A landscape with many valleys, sampled at points; each row gives a point and its height.
A ball rolls from a point to the lowest of its 5 nearest points, and stops where none of them is lower. Distance is the straight distance between rows; heights are no part of it.
j_823: [ 10  18  -6 -20   2  24  25 -12 -26  34  29   8]  height 534
j_568: [ 15 -15 -48   3  -9 -37 -51 -25  58 -34 -14  -8]  height 174
j_490: [-46  38 -14 -20 -31  23 -56 -12  47 -40  -3 -39]  height 325
j_19: [ -7   6   1  -8  10 -15   4  42  -5  -7 -21   0]  height 99
j_349: [  4   2  29   5  19 -21  31  56 -27   3 -22   3]  height 103
j_901: [ -3  -4 -11  -2   7 -20  -5  18   5 -10 -16   5]  height 161
j_881: [ 27 -10   6  19   8 -47 -25  33  18 -24 -31 -15]  height 55
j_947: [-14  -1 -33 -11  -2   3  -8 -19   6  -6   9  14]  height 303
j_774: [ 13 -23 -13  14   0  -1  11 -40  -2  10  19  14]  height 338
j_366: [-10  -1 -24  -7   4 -15 -14   5  17 -13  -8   5]  height 202
j_868: [ 10 -28  10  28   5 -28   0   1   8  -8 -19   7]  height 71
j_131: [ 36 -23  18  24  -2   6  24 -42 -17  33  26   4]  height 329
j_625: [-18  33  20 -23   4  31  31  36 -31  17   3   0]  height 351
j_159: [-49  32  -4 -24 -17  28 -26   0  15 -21  -4 -20]  height 284
j_506: [-16  21  -4 -23  -4  29  13   5 -18  11  11   5]  height 417
j_94: [-24   7 -42 -23  -8   7 -35 -13  27 -19  -3   1]  height 336
j_738: [ 21 -28   9  27  -1  -5  18 -33  -4  13  11   9]  height 207
j_601: [  5  12 -18 -21   0  29  13 -28 -18  28  41   8]  height 550
j_191: [ 25 -25 -12  24  -2 -42 -40  -9  42 -29 -22  -9]  height 102
j_48: [ 16   3   3   5  11 -41 -19  52  10 -17 -30 -12]  height 62
j_915: [ 17 -18  37  32  14 -37   9  40  -6  -7 -31  -2]  height 28
j_735: [-20  15 -13 -21  -2   5  -9  19   3 -11 -11  -2]  height 208
j_323: [-32  31   7 -23  -7  11 -14  39   3 -16 -21 -15]  height 290
j_676: [-28  36   5 -31 -19  63  -2 -31 -16  20  47 -15]  height 472
j_497: [  9 -32 -27  21  -3 -27 -26 -37  30 -21  -9   7]  height 189
j_618: [-11  14   6 -16   6  11  26  30 -27   9  -2   5]  height 331
j_523: [  8  -7  15  10  15 -16  31  29 -20   6 -11   6]  height 157
j_967: [ 25 -27  29  33   1  -5  30 -15 -16  18   1   8]  height 159
j_595: [ 22 -33  60  42   1 -16   7  21  -4  -1 -39   0]  height 39
j_505: [  2  24  19  -9  17 -29  -6  86  -8 -11 -34 -15]  height 25
j_134: [ 31 -27  59  40   3   0  41   8 -23  22 -15   3]  height 248
j_903: [  8  11  29  -2  20  -2  51  44 -40  21  -6   6]  height 242
j_378: [  0 -19 -47   0  -1   4 -16 -62  19  -2  33  18]  height 470
j_776: [ 34 -12  27  20   5   1  43 -13 -28  34  15   2]  height 143
j_465: [ 14 -20  13  20  10 -37  -3  21   4 -13 -25  -2]  height 38
j_619: [ -3  37  20 -25   5  36  38  19 -40  36  17  -4]  height 460
j_984: [  6 -17 -10   7   7 -10  10 -13  -4   0   3  12]  height 231
j_157: [  1 -12 -15   3   6 -22  -5   1   7 -10 -12   6]  height 146
j_941: [-22  36  17 -28  -6  41  22  17 -27  18  13  -7]  height 418
j_516: [ 31 -18  30  32   9 -49 -20  43  12 -17 -35 -17]  height 40
j_643: [-25  20 -20 -27  -9  44  -6 -29  -1   5  30   4]  height 444
j_932: [ 13 -36   1  30  -3 -14  -1 -37  12  -4  -2  10]  height 191
j_811: [-41  19 -27 -27 -18  51 -31 -42  15  -3  34   1]  height 462
j_982: [ -8 -15 -54  -5  -3 -13 -32 -36  36 -20   3  13]  height 225
j_21: [  5   2 -41 -23  -6  30  -9 -64   2  21  58  12]  height 621
j_705: [ 43 -25  66  41  -6  16  37 -16 -24  37 -10   3]  height 263
j_633: [-44  31   3 -24 -16  41  -4  -3  -4  -3  13  -8]  height 361
j_33: [-17  26  21 -17  10  12  20  53 -24   3 -16  -4]  height 241
j_807: [ 17 -35  37  37   2 -18  10   1  -1   0 -24   4]  height 54
j_710: [ 28 -14  37  23  10  -7  46   9 -30  25   2   6]  height 218
j_363: [  4  -1  15   5  16 -32   6  51  -9  -7 -28  -3]  height 53
j_549: [ -5   5 -16 -14   3  17  16  -9 -14  11  19  12]  height 422
j_965: [-23  36  13 -25   0   1 -20  64   1 -18 -28 -23]  height 200
j_29: [ -6 -10 -36  -9  -2   7  -7 -39   7   0  23  19]  height 385
j_302: [  7 -26 -26  11  -3   1  -1 -55  10   7  27  20]  height 442
j_297: [ 28 -23   1  30   0 -44 -33  10  28 -24 -30 -13]  height 70
j_212: [-60  31 -11 -19 -27  34 -42 -29  31 -26  12 -24]  height 369
j_395: [  3   0 -29 -18  -1  21   1 -39  -4  15  36  17]  height 492
j_599: [  7 -25 -45   6  -2 -28 -39 -37  44 -28  -6   5]  height 132
j_491: [ 14  20  29  -5  14   9  56  36 -45  33   5   6]  height 368
j_125: [-25  35 -11 -28 -16   7 -42  29  32 -32 -20 -29]  height 84
j_148: [-29  34   9 -30 -13  50   9  -1 -21  14  25  -9]  height 416
j_971: [ 23 -34  29  39  -5  -4  13 -25  -4   8  -6   7]  height 106
j_453: [ 24  -6   2   4   6   8  29 -26 -21  29  27  10]  height 367
j_316: [  1  16 -13 -14   5 -24 -26  41  17 -20 -24 -13]  height 117
j_530: [ -1  -7 -36  -5   0 -26 -38  -9  35 -26  -8   1]  height 216
j_393: [ 10  -9   6  13   9  -2  29  -1 -21  15   7  12]  height 240
j_541: [  2  -9 -26   3   3 -27 -20  -5  23 -17 -13   3]  height 198
j_870: [-35  28  -4 -25 -25  65 -22 -54   4   8  59 -14]  height 516

For each start below, name the point where the ball stops.
j_297 => j_915
j_823 => j_776
j_378 => j_599

Call two points neighbours if one is among the 5 nearest of the other. Go from one point of each pair to the other, from neighbour to neighbour, staying as low as possible. Name the highest point that can't be avoided.
j_915 and j_505 => j_363
j_125 and j_915 => j_316
j_125 and j_776 => j_967
